Points on a hilly landscape, in no order, each with its height.
From any point a ball rolls to the lowest of the 2 points nearest to it. It stops when none of these is lower. Distance is the straight distance between rows; heights are no part of it.
J122: 12 -10 -26 18 -17 -39 5 43 48 18 8 -35 -49 -7 -36 28 -20 -5 -4 7 2 -17 -22 34 13 36 58 14 -30 22 14 -13 25 35 13 17 7 41 -42 -54 31 -21  height 519
J577: 11 25 8 -27 39 -46 -10 -38 2 8 12 -69 16 -20 -11 5 -19 -2 29 7 24 44 -14 33 -17 49 3 26 23 23 64 -36 -7 11 53 -31 37 10 3 -22 -44 2  height 517
J124: 19 -20 -20 -26 -3 26 -2 -50 -8 34 12 31 54 48 41 6 5 31 -13 -35 4 30 1 2 -7 -1 -65 5 30 -29 32 36 -3 -72 9 -19 -55 -67 -26 -4 -15 -5  height 696
J45: 3 -5 -38 53 -10 13 -36 -5 25 -6 -12 -14 11 -1 7 5 -31 12 -14 5 -4 6 20 32 30 -28 25 2 58 -14 0 18 9 31 16 30 4 -13 -4 14 -5 -19  height 553
J31: -14 -11 17 34 -12 -10 -25 -3 -12 -22 7 -44 -40 -19 -37 25 -22 -6 6 46 -44 -28 29 26 3 -66 18 -35 -29 -37 -27 -29 19 11 -8 73 -18 7 34 22 -19 -52  height 257
J220: 12 -43 -32 23 -3 47 -4 48 -3 37 -38 35 1 13 22 23 -11 15 38 6 -26 -6 -10 -22 -8 63 -37 41 41 -24 7 7 0 -35 20 -12 -4 -58 -22 -8 8 37  height 529
J757: 31 -14 -34 -22 33 1 8 40 13 24 26 -6 20 28 27 -12 -3 36 -13 -33 -15 42 -45 13 4 17 5 -26 -13 6 -12 49 -16 -50 -18 -22 -38 -56 39 -6 24 -22  height 319
J534: -72 0 -2 17 -24 15 -15 -6 -2 -10 31 15 11 54 -15 28 66 40 5 -16 25 -32 21 -13 -22 42 7 14 -44 5 13 39 -15 31 -43 -4 17 28 5 24 22 28  height 787
J301: 23 62 31 1 -17 13 -11 -7 2 3 -11 -1 2 -41 21 -6 -17 -11 -17 -5 -16 10 -6 13 8 -32 -16 -19 15 3 23 -20 -53 -18 27 8 66 -32 44 39 -18 -15  height 457
J332: 27 35 -26 23 -41 11 -27 -24 -1 2 -1 -37 46 6 34 12 63 53 19 -68 6 -9 11 31 -38 0 -18 39 22 -27 40 6 -5 -12 2 -9 -11 -47 8 3 1 -34  height 761
J930: 27 18 -20 -14 41 -1 -1 18 18 -15 -34 7 27 -2 27 4 -53 4 15 14 10 22 -4 35 -23 20 5 16 53 31 33 40 -5 -72 -36 -36 -15 -21 19 45 -14 -11  height 603
J159: 18 -3 1 -26 31 -10 32 -23 14 12 41 11 -15 -4 4 3 -63 11 5 17 15 14 2 35 -25 17 11 -62 30 47 6 28 11 -17 20 -37 1 -5 -6 17 -1 8  height 474
J899: 7 17 70 -37 7 3 -3 19 -11 -4 22 36 15 25 15 -15 2 13 65 18 -25 6 -9 -14 -70 -3 -40 -24 -2 22 -33 34 13 -52 37 -47 -8 -32 20 35 -4 33  height 481
J401: 19 -6 16 -13 54 -68 1 -10 37 -28 38 -40 -11 -45 -10 4 -11 -51 -28 33 -17 -27 5 18 -26 -12 22 -37 -64 36 5 -26 48 17 7 4 52 83 4 16 -9 -10  height 314
J467: -4 -38 6 36 -39 6 18 21 53 12 -5 -10 -44 37 5 5 -8 -20 -15 24 -15 19 -1 20 -2 55 19 -10 -28 -17 28 -20 4 2 28 -28 17 17 -17 -52 35 -28  height 456
J464: 30 57 40 -50 3 -35 27 23 18 -17 8 40 68 12 11 -40 52 5 23 -11 -32 -45 -5 -101 -11 -10 -41 42 33 3 -33 40 -31 -24 -17 -15 -58 -19 27 20 -3 -28  height 328
J850: 50 69 -10 42 -36 -6 -19 5 9 12 40 -52 28 15 6 -23 3 29 -13 -55 -3 -15 14 37 -27 -29 12 8 19 5 13 -6 17 -40 23 -1 -27 -29 20 -4 7 -30  height 782
J418: 9 11 6 -9 21 4 -11 -22 19 19 -6 -42 -18 -56 -20 -15 -77 -23 18 42 11 35 49 32 46 -70 26 -33 44 2 8 4 16 3 32 19 33 -24 31 11 -4 -38  height 453
J713: -27 -63 -41 -24 -50 34 27 15 -36 50 17 36 -15 53 27 30 11 5 -7 -59 1 11 -7 -64 -23 38 -28 -9 -43 23 5 10 22 -4 -32 -25 38 -42 -54 -13 64 18  height 683
J540: -7 -16 -11 -37 42 -9 34 -45 8 -6 43 -3 -16 -51 -36 -28 -15 -49 8 20 27 14 7 32 4 10 38 -31 7 29 -15 38 6 11 -14 -31 8 34 3 -1 1 3  height 425
J775: 20 10 -52 10 -33 50 -39 21 44 9 19 -2 64 1 37 42 36 53 -46 -37 -6 8 0 26 20 -7 -39 28 -37 -25 29 -8 -5 4 3 41 56 -8 1 58 30 8  height 155
J558: 17 15 20 27 4 -14 -23 -7 -1 -20 52 -8 -40 -20 -31 16 10 15 -19 -16 -25 -54 5 37 -18 -26 6 -38 -42 -43 -24 -18 11 -23 7 57 -30 6 1 -21 5 -4  height 339
J242: 11 -30 4 -5 47 -46 19 -2 41 7 35 -58 -14 -72 20 -32 -57 -27 -41 0 -13 22 -24 31 -7 -22 29 -59 -42 52 3 -8 1 21 -8 -33 58 35 -1 13 -13 -24  height 386
J538: -70 61 39 56 15 -6 -23 -7 -45 -35 -19 -29 -13 -5 -59 -23 11 -20 13 23 -12 -11 13 -13 15 -7 24 31 30 -25 -45 0 27 5 -5 63 -24 9 28 14 -4 4  height 407
J890: 28 -6 -4 -23 58 -3 19 9 20 46 28 -22 -6 -73 40 9 -66 21 -30 11 -23 42 -15 31 -4 2 28 -73 -27 38 20 9 6 -35 25 -41 16 -4 17 24 -8 -4  height 445
J15: -45 -41 -9 -5 14 -13 53 5 -23 43 10 -8 -27 7 21 35 14 -25 19 -14 60 10 -22 -12 -19 40 41 41 7 17 38 -29 9 50 -7 -54 2 49 -21 -38 12 40  height 427
J843: 6 32 37 -22 13 -14 9 3 -18 12 -11 -21 -19 -31 -54 -58 -39 -44 23 5 17 43 -22 2 0 -51 55 39 50 21 2 -48 30 28 26 17 -5 35 19 5 -21 19  height 599
J476: 19 35 -6 35 -25 -18 -50 2 22 -4 -16 -25 29 13 18 36 42 37 -13 -18 13 -10 26 53 15 -10 -35 17 -23 -28 76 -8 -18 -15 -37 19 69 -17 -8 31 -4 13  height 281
J327: -53 -49 -18 53 20 15 -29 4 1 -14 -10 -17 3 0 16 0 17 -12 -42 30 -4 13 17 15 54 19 17 -7 -7 6 0 -4 -8 22 -21 42 48 42 14 9 25 26  height 651
J308: -81 0 16 7 50 -43 43 -13 -35 -8 34 -28 10 0 2 35 21 -1 -29 -5 56 -4 -33 -18 -10 37 27 54 -45 11 20 -45 -2 39 -26 8 1 60 -18 -10 12 22  height 478
J501: -24 45 -11 18 30 -68 -34 -15 32 17 2 -60 -23 -33 -37 14 -41 -13 -7 -4 23 -3 -8 62 -46 -6 9 19 -53 15 22 -12 30 -10 -33 45 19 45 -14 -8 8 -11  height 431
J451: -76 -45 0 68 -24 35 -25 36 30 4 -37 10 22 4 -24 25 35 15 -30 43 -10 -23 19 -14 43 47 14 -17 -31 1 -18 -13 -22 49 23 43 54 20 -5 -22 41 58  height 610
J164: 8 -30 10 12 6 37 5 6 46 7 7 38 -6 34 -24 10 32 -28 30 36 3 4 3 -31 34 31 -16 14 5 -33 14 11 12 68 -42 -62 -41 31 -10 -33 -2 18  height 605
J709: -25 -55 -54 -3 -57 14 5 -2 -11 8 -101 18 -53 -25 -28 5 -13 -48 14 21 28 9 -31 63 16 8 28 -1 -9 8 -30 1 -11 53 1 -26 21 -13 -53 -67 18 -18  height 442
J438: -16 8 15 -16 31 18 37 -2 -23 -30 -50 8 4 -54 -40 -8 27 -32 -37 47 -20 -14 0 -45 19 -28 6 -55 -16 -37 -41 -18 -17 37 1 35 9 33 49 -13 -12 -43  height 704
J240: 14 -45 0 17 -34 8 -5 -2 19 -11 3 3 -45 -18 7 -8 -34 -31 15 25 -27 19 -13 55 -1 -5 26 -27 -25 -51 17 -16 1 17 22 4 -13 13 1 -5 14 -46  height 394
J30: 2 -8 -6 -41 41 -33 54 12 -25 54 11 -1 -12 1 37 35 -79 39 22 -16 34 59 -49 -7 -49 -18 -4 -16 -9 27 78 -34 21 -33 27 -17 46 10 -55 0 22 44  height 755
J502: -26 -24 -4 6 21 3 2 4 -34 -17 -23 8 2 -36 2 -12 20 -12 -66 19 18 -22 -35 -7 36 -11 35 -22 -8 -9 -18 -26 -43 32 -18 53 47 8 35 -5 -11 -2  height 678
J213: -25 33 41 1 -24 3 3 -21 -3 -19 -4 16 23 18 -9 -39 43 1 -27 -31 -9 -61 1 -59 2 -1 -49 21 -11 -28 -41 7 -54 -17 -15 39 -49 -10 -15 -34 -33 -6  height 534
J613: 6 -47 -14 19 -3 -1 21 6 -23 2 -37 27 -24 6 7 -6 -8 -76 8 25 14 46 -36 -7 4 40 20 -26 0 -8 -6 -16 48 13 7 -50 -22 24 -51 -67 14 9  height 531
J631: 16 -21 -60 -16 2 10 -22 13 -3 20 -53 -17 -30 -46 17 23 -37 -16 27 8 43 -20 -22 60 -13 29 2 5 42 28 23 -7 36 8 14 -27 33 -16 -12 12 -19 -8  height 236
J272: -9 50 41 -39 34 -41 13 7 -4 -15 28 -3 21 -14 -22 2 59 28 -33 8 4 -39 -12 3 -46 -2 6 -25 -51 -7 -3 -4 -30 0 24 11 24 30 33 11 -11 -17  height 479
J254: -56 -31 -25 29 -13 40 -10 21 46 9 16 8 -27 18 -31 40 41 1 -3 19 -11 -25 24 -35 53 64 1 3 -23 -21 -28 -1 2 27 8 40 -9 14 -46 -8 47 24  height 554
J22: -41 -42 17 7 57 -12 46 5 -15 33 7 27 -14 -28 39 6 1 21 -51 20 -15 49 -25 -20 8 -4 4 -22 -17 24 20 37 -38 -16 -15 -22 7 5 35 -2 20 -30  height 607
J574: 38 60 2 19 36 -22 11 10 -10 -1 -13 -13 34 -4 23 -30 -50 18 6 -45 -17 46 -12 -4 -55 -8 -14 41 9 40 38 31 -5 -42 -14 -38 -14 -11 10 43 -19 -23  height 631
J110: 37 -22 -47 -16 -24 21 4 -21 -4 12 7 37 30 29 39 17 11 36 17 -49 13 -14 30 -6 -12 5 -57 -1 42 -6 28 20 18 -18 -32 -27 -29 -82 -52 -11 2 47  height 717
J75: -31 10 36 -33 28 -6 28 -44 -21 1 45 -9 -45 -30 -5 0 3 -49 29 -12 68 27 -9 -3 -6 21 50 32 8 6 5 0 15 33 3 -37 -16 33 -21 -12 1 15  height 366
J490: 13 67 31 -6 -20 5 0 0 24 -7 -4 -45 -21 -68 -27 -14 -68 -14 -29 -6 -2 -47 30 -6 7 -82 14 -53 -27 0 -3 -36 -10 -3 50 33 -11 -4 27 -5 -40 -67  height 732
J816: -7 11 29 24 12 -49 -18 6 21 -55 39 -6 -50 -65 -17 12 3 -64 -33 9 9 2 10 34 -6 -27 22 -62 -29 -2 -1 -41 44 1 33 15 57 33 -14 -28 8 5  height 400
J841: -15 -2 7 31 -27 28 -25 -6 43 -11 -18 16 -19 49 -39 23 48 -26 25 5 3 -19 28 -63 49 27 1 53 3 -56 -14 -3 14 52 -59 14 -74 25 -37 9 -8 36  height 643
J478: -2 26 -7 29 -54 1 -34 -9 26 0 22 26 -13 36 -18 24 23 20 30 -49 8 -17 18 -21 28 -9 16 88 13 -22 10 10 20 22 -31 41 -62 -8 -33 -8 18 22  height 674
J282: 17 12 41 -41 65 -16 12 -11 -26 -3 -4 -38 7 -51 6 -28 -33 -11 25 19 -3 54 -18 7 -13 -22 32 35 35 17 13 -74 -5 5 61 -26 2 28 23 -13 -24 -14  height 564
J826: 7 -60 -44 11 -30 12 17 7 -25 19 -79 25 -8 20 38 7 -25 -42 2 10 31 10 -37 37 32 32 -4 -11 12 -1 -18 -4 13 12 -17 -12 22 -13 -71 -36 14 7  height 490
J178: -9 -26 -18 -9 34 -20 -15 42 17 -26 16 -19 6 23 -9 -28 31 11 8 29 -27 31 -31 1 21 35 22 0 -6 -18 -25 41 -11 -14 -16 -10 -23 10 40 9 15 -57  height 373
J836: 16 46 58 -16 15 -18 40 -2 10 -27 40 48 30 48 18 -17 14 1 45 14 -16 -48 5 -57 -44 1 -25 3 33 35 -26 24 -3 -28 20 -26 5 0 19 29 -6 -9  height 409
J869: 59 -50 -3 -8 10 -9 23 15 17 2 -3 11 11 45 -4 -10 -3 -37 17 10 18 -8 13 -3 -1 41 5 -23 21 -2 8 -20 28 17 0 -48 -43 27 -24 -31 -13 14  height 569
J664: -22 10 -31 28 41 -35 -15 35 8 -32 -10 -37 16 29 -26 -3 11 30 -6 40 -13 2 -8 18 -7 3 12 36 -15 -13 18 9 -21 5 -64 47 -25 32 46 29 -3 -29  height 424
J125: -13 -28 -31 -5 -78 64 -11 -25 -11 13 -20 40 8 36 27 -11 6 28 -11 -33 -16 44 12 -33 -2 27 -53 48 -10 23 5 21 -8 -13 -8 -6 7 -31 -5 31 34 48  height 736
J749: -5 30 17 13 -9 -19 -10 5 3 -5 6 37 -39 5 -57 24 19 -17 22 -3 39 -40 25 7 -3 -15 35 47 15 -28 0 -2 25 46 5 28 -31 6 -20 -18 21 19  height 702
J747: 40 24 -12 -31 -9 -5 6 1 4 -72 -45 6 12 -24 -38 -30 28 -21 -13 25 -53 -54 22 -37 0 -27 -24 -43 -2 -25 -68 -16 -17 2 -1 32 4 19 40 15 -50 -46  height 731
J425: 36 -41 17 -16 -16 17 10 -18 2 -5 -14 17 5 -8 -26 -35 -1 -16 -37 36 -13 13 5 -22 57 -60 28 -13 22 -26 -41 1 -21 35 -48 35 -38 20 8 -6 -24 -18  height 576
J907: -37 -28 14 -14 -11 22 4 -29 -31 -4 21 -19 34 40 73 -14 18 9 -27 -41 11 -40 -5 -26 -11 23 -72 -13 -32 3 24 -22 -36 -29 -3 -15 56 7 26 18 -12 9  height 663
J472: 53 -20 -8 -20 3 6 -16 32 13 16 39 -15 23 34 27 -17 32 39 28 -40 -28 17 -19 -24 -16 11 -4 7 2 20 -32 30 9 -8 -31 -32 -67 -23 10 9 -1 6  height 264
J23: 83 -66 -26 -16 -37 20 -8 -3 10 5 -36 25 -26 26 3 -14 -37 -23 -22 26 6 21 -22 11 48 -42 14 -26 16 -4 -28 3 -8 37 -49 30 -5 -4 -25 6 -8 3  height 552
J186: 57 6 -53 -16 -47 10 -32 -51 22 -14 10 25 43 8 47 19 32 48 29 -64 48 -9 44 39 -18 -26 -57 13 23 11 19 1 7 4 -21 -4 -30 -43 -24 17 4 -10  height 740
J530: -8 -37 -25 -3 43 -8 5 -2 -18 12 -36 -53 16 -15 -20 -5 -11 13 10 18 6 37 -32 41 -18 49 26 1 15 9 26 1 -7 19 44 -56 18 13 1 -37 13 21  height 465
J9: -20 69 38 17 49 -41 -15 4 -13 -50 -13 -49 19 -20 -48 -24 16 -19 -5 43 -27 -25 28 -23 -13 -18 14 10 11 -17 -41 -8 19 11 24 21 10 19 52 13 -28 -17  height 313
J629: 5 27 28 -28 27 5 37 1 24 23 -9 -46 -22 -79 -23 -23 -53 -16 19 47 -21 64 16 22 17 -27 27 -51 11 7 12 -30 2 4 32 6 25 17 57 -17 -32 -78  height 398
J914: -14 -64 22 17 0 -5 23 21 -1 30 25 16 -28 -6 48 1 -9 -12 -30 -5 -7 41 -5 -4 -6 -24 37 -28 -44 13 2 -2 -27 13 -2 -12 37 8 9 30 26 10  height 632
J742: -8 44 49 -21 44 16 52 -10 -9 -12 -13 15 19 -24 6 2 -10 -3 -38 37 -4 39 2 -39 2 11 -14 -1 -7 -19 21 -18 -43 -27 41 -14 49 7 33 26 -25 -17  height 525
J343: -52 -27 21 31 16 -14 4 -18 15 -26 16 -6 30 20 51 32 23 -4 -66 26 -6 -20 -4 -36 20 16 -52 -12 -40 -24 31 -12 -50 -17 2 -9 73 44 14 46 -15 -12  height 694
J768: -33 -38 27 29 39 -55 22 7 3 -12 41 -2 -7 -3 17 35 16 -6 -72 29 -13 -26 10 2 33 35 -3 -38 -32 -26 30 -21 -7 4 17 -15 44 35 -35 14 34 -22  height 724
J315: 24 6 12 -24 21 23 25 -16 -39 23 -12 27 7 6 11 6 -21 39 -12 -37 3 17 -25 -23 -18 -31 -39 -42 -13 -27 32 16 25 -95 10 -16 -42 -51 -22 12 -22 30  height 715
J111: 5 -27 -14 -4 -33 19 -19 34 -6 35 -10 25 19 38 45 12 9 11 62 -37 -16 -11 -9 -39 9 45 -26 99 46 -7 12 6 -13 -20 -23 -20 -51 -47 -11 25 13 10  height 483
J326: 35 39 24 -1 -45 -7 -27 5 11 -70 24 30 -10 20 -28 -41 36 -42 15 -12 -30 7 37 -29 30 -27 12 -1 13 -19 -57 -8 39 23 12 -7 -32 9 -19 -9 -3 12  height 779
J497: -4 6 -28 -2 18 -6 -25 -25 -4 0 -8 27 70 44 -4 3 6 60 43 -17 -22 33 -6 -25 -20 13 -46 47 61 -7 11 49 22 -27 10 -46 -58 -40 -9 16 -6 11  height 675
J553: 21 -20 -27 27 -20 -3 -44 -7 2 -16 -21 10 11 38 -49 -22 18 18 -17 -3 -25 37 3 -3 46 -26 15 31 36 -33 -25 13 -22 12 -39 43 -26 -10 14 18 -23 -3  height 582
J274: 16 15 16 -4 -50 24 -36 -14 -6 -11 31 20 -11 -24 -2 -34 6 27 -1 -31 -10 58 9 22 25 -59 -1 -67 9 -18 -51 -2 -18 -28 25 30 13 -55 22 -10 20 13  height 471
J153: -8 -23 7 -23 32 -19 -2 4 9 -11 31 -33 -35 -59 -35 2 -19 -5 -7 53 -47 10 7 39 -6 -38 25 -38 -23 -31 -4 -2 10 12 13 18 10 35 46 -9 -13 -66  height 332
J303: -20 -17 5 -3 -34 27 -18 -22 -7 -17 26 28 -1 26 7 -3 28 12 23 -2 3 18 5 -11 7 26 -12 -4 -4 8 -17 41 -10 0 -12 -7 16 -15 14 9 -4 39  height 763
J568: 18 2 24 -1 -23 3 -12 5 -11 -31 -24 50 23 41 22 -25 -10 31 47 1 -39 31 12 -21 -57 21 -90 -22 17 12 -6 79 13 -53 19 -41 14 -27 -13 36 -4 66  height 543
J674: -18 10 -25 38 30 -67 -49 35 41 5 -7 -47 -29 7 -25 51 -20 -9 -16 9 26 -38 7 60 -8 43 21 -7 -15 -2 27 -6 29 5 -14 42 28 28 -60 -51 12 21  height 492
J348: -34 -38 19 10 -7 38 -13 21 -24 -7 -56 55 4 46 -2 -5 10 27 58 29 -21 34 11 -28 -30 39 -67 -42 -13 17 -19 49 0 -24 61 -38 54 2 -17 -13 5 64  height 598
J46: 4 22 2 10 20 -4 -21 8 -7 -1 -12 5 45 13 3 -23 -42 32 30 -9 -42 66 -9 -21 -8 -21 -9 48 40 -3 -11 76 3 -12 -3 -35 -71 -23 34 33 -13 -25  height 656
J819: 8 40 23 49 -24 5 -20 -13 9 -20 12 -13 -5 6 12 28 -8 -18 -17 -20 33 -43 31 13 19 -11 -23 1 6 -8 50 -19 -18 -9 3 24 47 -6 6 22 -20 22  height 371
J198: -48 -74 -8 24 -3 37 16 3 -8 -7 -56 31 6 -2 -5 9 -22 24 41 44 -20 25 6 1 -43 67 -22 -33 -14 5 5 -8 -1 3 65 -51 40 -23 -32 -62 21 40  height 648
J78: -42 -54 -21 -27 -40 82 10 -13 -7 52 -6 49 11 43 17 14 24 50 13 -39 -9 63 -16 -47 -4 32 -49 -4 -62 12 22 33 9 28 -26 -22 15 -38 -16 -18 41 32  height 709
J685: 26 -18 -14 25 55 5 8 32 -39 11 -55 30 9 0 12 -3 -58 7 48 22 -15 16 -9 -12 -19 10 -28 38 61 5 25 17 13 -38 -4 -30 -28 -31 -4 45 10 26  height 575
J945: -1 12 13 -33 32 16 36 0 -66 55 -13 11 -20 2 27 31 -53 21 -4 -36 27 21 -42 9 -37 -22 -12 -15 1 27 62 -23 -2 -77 24 -21 -35 -8 -47 -14 -19 47  height 734
J356: -19 -41 -16 17 -13 16 17 -5 -42 39 11 12 -31 3 49 1 8 -8 -7 -52 19 17 -29 -16 -30 13 12 -25 -43 36 4 18 12 18 -18 -52 19 0 -29 -4 38 23  height 655
J197: -27 -11 -6 -18 51 -79 11 -20 16 -29 10 -43 -17 -43 -39 2 -2 -22 -4 15 -2 -28 -1 36 -48 1 10 -17 -72 45 -7 14 29 22 -72 52 23 84 -5 -7 -30 -11  height 375
J221: 54 15 18 -45 -12 20 27 18 13 22 -19 -43 -45 -45 -35 -18 -75 -34 -27 34 -30 -39 -9 14 35 -72 30 -44 6 0 -9 -60 8 -8 50 29 -44 -4 20 -22 -22 -65  height 697
J17: -43 -27 -36 7 -50 60 1 22 17 48 -16 7 41 34 2 51 20 43 -17 8 6 -28 2 -46 24 64 -26 24 -20 6 37 -41 -13 8 28 11 37 -43 -32 -49 46 1  height 393
J473: 57 22 -5 -34 -3 -21 15 3 7 -10 -23 32 42 -13 7 -28 -11 32 -9 -25 -41 -30 8 -30 -11 -37 -6 32 32 14 -31 38 -47 -13 -48 -18 -48 -33 22 40 -22 -40  height 259
J321: 7 -17 -58 -8 -34 18 -8 1 -25 47 -60 -15 -55 -49 5 2 -37 -39 15 18 35 7 -38 82 -10 -5 21 -44 15 23 -29 -4 -2 35 47 -29 54 -34 -16 -50 9 -1  height 362
J97: -28 38 15 -16 39 -53 -12 -10 -6 -66 31 14 34 7 -42 -20 54 3 12 48 -7 -42 18 9 -34 8 -14 33 1 -9 -7 1 -9 -5 8 -9 8 38 27 33 -21 -25  height 415
J291: -54 32 -41 10 -17 -29 7 -10 -3 1 26 35 -9 53 -22 45 74 43 6 -22 40 -19 25 -10 23 26 11 40 -35 12 13 13 -14 25 -82 33 -14 7 -42 -11 22 57  height 780
J788: -9 -34 -51 9 8 0 -10 39 5 4 -11 -31 9 35 -7 6 22 39 3 15 -13 39 -32 28 5 54 51 32 0 -11 27 25 -26 14 -4 -19 -20 -10 1 -30 37 -26  height 417
J103: -32 -38 -41 15 -43 39 -30 21 39 32 15 -2 46 28 37 53 29 39 -33 -36 19 -47 6 13 21 37 -43 25 -30 -20 63 -9 -12 -3 3 29 54 4 -25 0 39 6  height 274
J407: -35 10 30 -30 47 -4 76 4 -28 10 32 30 -5 -11 8 18 5 -25 -38 28 21 22 -33 -24 11 12 38 6 -12 5 7 -34 -22 -22 -3 -33 20 17 7 -11 -5 -29  height 573
J453: -28 -7 50 -2 7 -4 36 -19 -20 24 34 20 0 49 21 17 25 6 -21 -14 18 -38 -12 -44 12 -30 -16 16 -30 -8 35 7 -27 10 -43 0 -24 26 26 -4 -5 21  height 604
J885: -31 70 -14 38 -50 -5 -3 -49 0 19 6 -8 9 60 -17 21 83 32 34 -40 51 -47 58 8 2 -4 -31 36 -3 -1 -12 0 9 -10 -45 36 -31 -3 -50 -26 22 57  height 757
J904: -9 -18 -11 14 22 0 -2 2 0 -44 0 6 6 16 -22 -2 -19 -14 -21 65 -24 -28 14 -12 27 -5 31 6 18 7 -12 6 3 17 -48 52 18 53 24 60 -10 -6  height 472
J549: 56 15 -20 0 -40 -1 -34 38 -33 7 -49 -11 -10 -35 32 -7 -7 -10 40 -29 21 -9 -1 44 -1 -5 -7 19 50 6 -11 -19 3 -10 5 -19 13 -37 8 32 10 -9  height 345
J586: 51 -61 -45 -17 -50 34 -29 5 -6 6 -66 44 -57 19 46 0 -41 -15 12 -7 5 15 -30 48 30 5 -10 -15 15 -16 -14 11 29 -8 -32 36 -10 -25 -49 -3 0 9  height 524
J32: -31 38 -24 40 -34 -44 -20 -32 -12 -2 -6 -7 -2 18 -29 30 24 12 23 -43 43 -57 60 43 -19 21 -18 23 13 -14 3 -15 27 36 -11 24 -33 5 -61 -44 15 31  height 733
J232: 39 19 -5 -19 -38 -14 -18 -15 -18 -106 -11 16 2 -32 -27 -38 -5 -39 24 9 -29 -3 35 -22 38 -50 -7 -30 32 -5 -73 -16 17 15 16 -8 -20 -19 12 19 -27 -28  height 756
J573: 26 42 34 6 -2 -18 2 3 -35 -2 -4 17 -1 2 -17 -39 16 -33 55 -33 -15 20 1 -36 -4 -24 16 33 44 10 -46 11 20 8 -6 -43 -30 4 4 7 -13 4  height 800
J852: 44 -15 -10 -9 -65 15 -45 56 -9 20 -17 24 -1 -4 43 -6 0 4 45 -55 4 -12 -6 -4 8 12 3 41 49 17 -42 12 22 -15 11 -8 -24 -61 -13 26 43 51  height 426
J374: 10 14 38 -42 8 -4 21 6 22 26 13 -46 -71 -45 -16 -53 -41 -56 7 31 19 36 -9 26 13 -76 72 -1 11 13 -32 -42 51 27 49 54 -27 40 29 -20 -5 -4  height 629
J420: 32 37 -28 27 -9 20 -12 -24 21 6 -11 -39 0 -48 7 22 -68 -8 15 14 7 28 27 46 41 -39 -5 12 55 16 48 39 16 38 30 -17 44 -29 13 43 -46 -21  height 507
J985: 41 51 34 0 -9 11 24 -17 -29 -6 29 -23 5 -3 12 -48 -8 -11 14 -37 17 -9 15 0 -23 -10 1 -21 29 22 -16 -4 -19 -44 16 -31 -29 -19 13 -5 -28 -8  height 788
J694: 31 8 32 -32 19 5 21 7 -10 0 -16 -31 -37 -36 -38 -12 -39 -54 -19 51 -13 -27 9 7 -8 -104 54 -13 -14 16 -34 -96 54 49 49 43 -23 47 38 -17 -29 -53  height 662
J609: -43 36 41 36 9 14 -28 -16 -28 -41 -19 -6 2 8 -29 -18 34 -38 -18 -8 -9 -60 32 -57 25 -18 -16 34 -5 -42 -70 -22 21 -23 -15 51 -58 -18 19 4 -23 7  height 475
J87: -20 17 13 -41 1 21 43 -30 -46 24 30 -4 55 48 35 -3 46 31 -20 -38 39 -26 -6 -57 -39 5 -50 20 -21 27 14 14 -40 5 -21 -14 0 7 33 -6 -33 -2  height 633
J645: 61 0 -9 -27 8 4 -10 -17 9 -3 -7 9 20 34 20 -26 5 21 15 -15 -38 -11 -1 -50 3 -5 -12 -15 7 25 -74 63 -29 11 -76 -6 -63 -8 6 17 -58 6  height 194
J155: 25 36 4 -22 -42 28 -9 -3 23 -8 87 17 -15 0 -6 -9 27 34 -39 -25 10 -21 -9 24 1 -29 32 -39 -13 -19 -11 2 -17 -29 11 28 7 -24 14 -25 30 3  height 412
J883: 29 71 8 -8 12 -36 6 -19 -2 -28 10 -28 12 -50 -17 -28 -3 -18 -5 -23 -7 -68 19 -3 -19 -34 0 -18 -2 -5 -16 -16 -29 -11 49 9 -40 -14 13 -19 -22 -54  height 762
J794: -33 33 35 -16 17 -32 24 18 -21 -21 55 10 -28 -50 -15 16 33 -44 -37 12 7 -29 -2 24 -21 -3 33 -38 -63 -11 -21 -36 8 -27 32 24 53 27 32 4 20 -9  height 473
J683: -61 -50 -16 15 -15 56 -2 12 13 24 -7 27 29 46 -32 24 27 33 5 38 4 -17 -4 -46 42 86 14 39 34 11 2 0 -25 3 0 -6 8 -25 -24 -23 23 30  height 488
J360: 3 19 34 -14 3 33 -28 -26 15 26 15 8 -2 14 29 -29 17 7 -38 -27 -12 -27 -11 -43 21 -20 -30 17 -21 -14 -13 -6 -55 -15 -18 42 -20 5 39 8 -17 12  height 574

Call two points neighbours if one is among the 2 nearest of the other. Go from one point of each pair to the other, from neighbour to neighbour, staying as low as possible. Name the highest point that can't be avoided.
J401 / J31 | J122
J775 / J645 | J327
J75 / J631 | J553
J401 / J75 | J159
J75 / J9 | J272

Where does a ball stop that starts at each point below?
J573 | J775
J497 | J631
J343 | J9
J883 | J178
J303 | J775
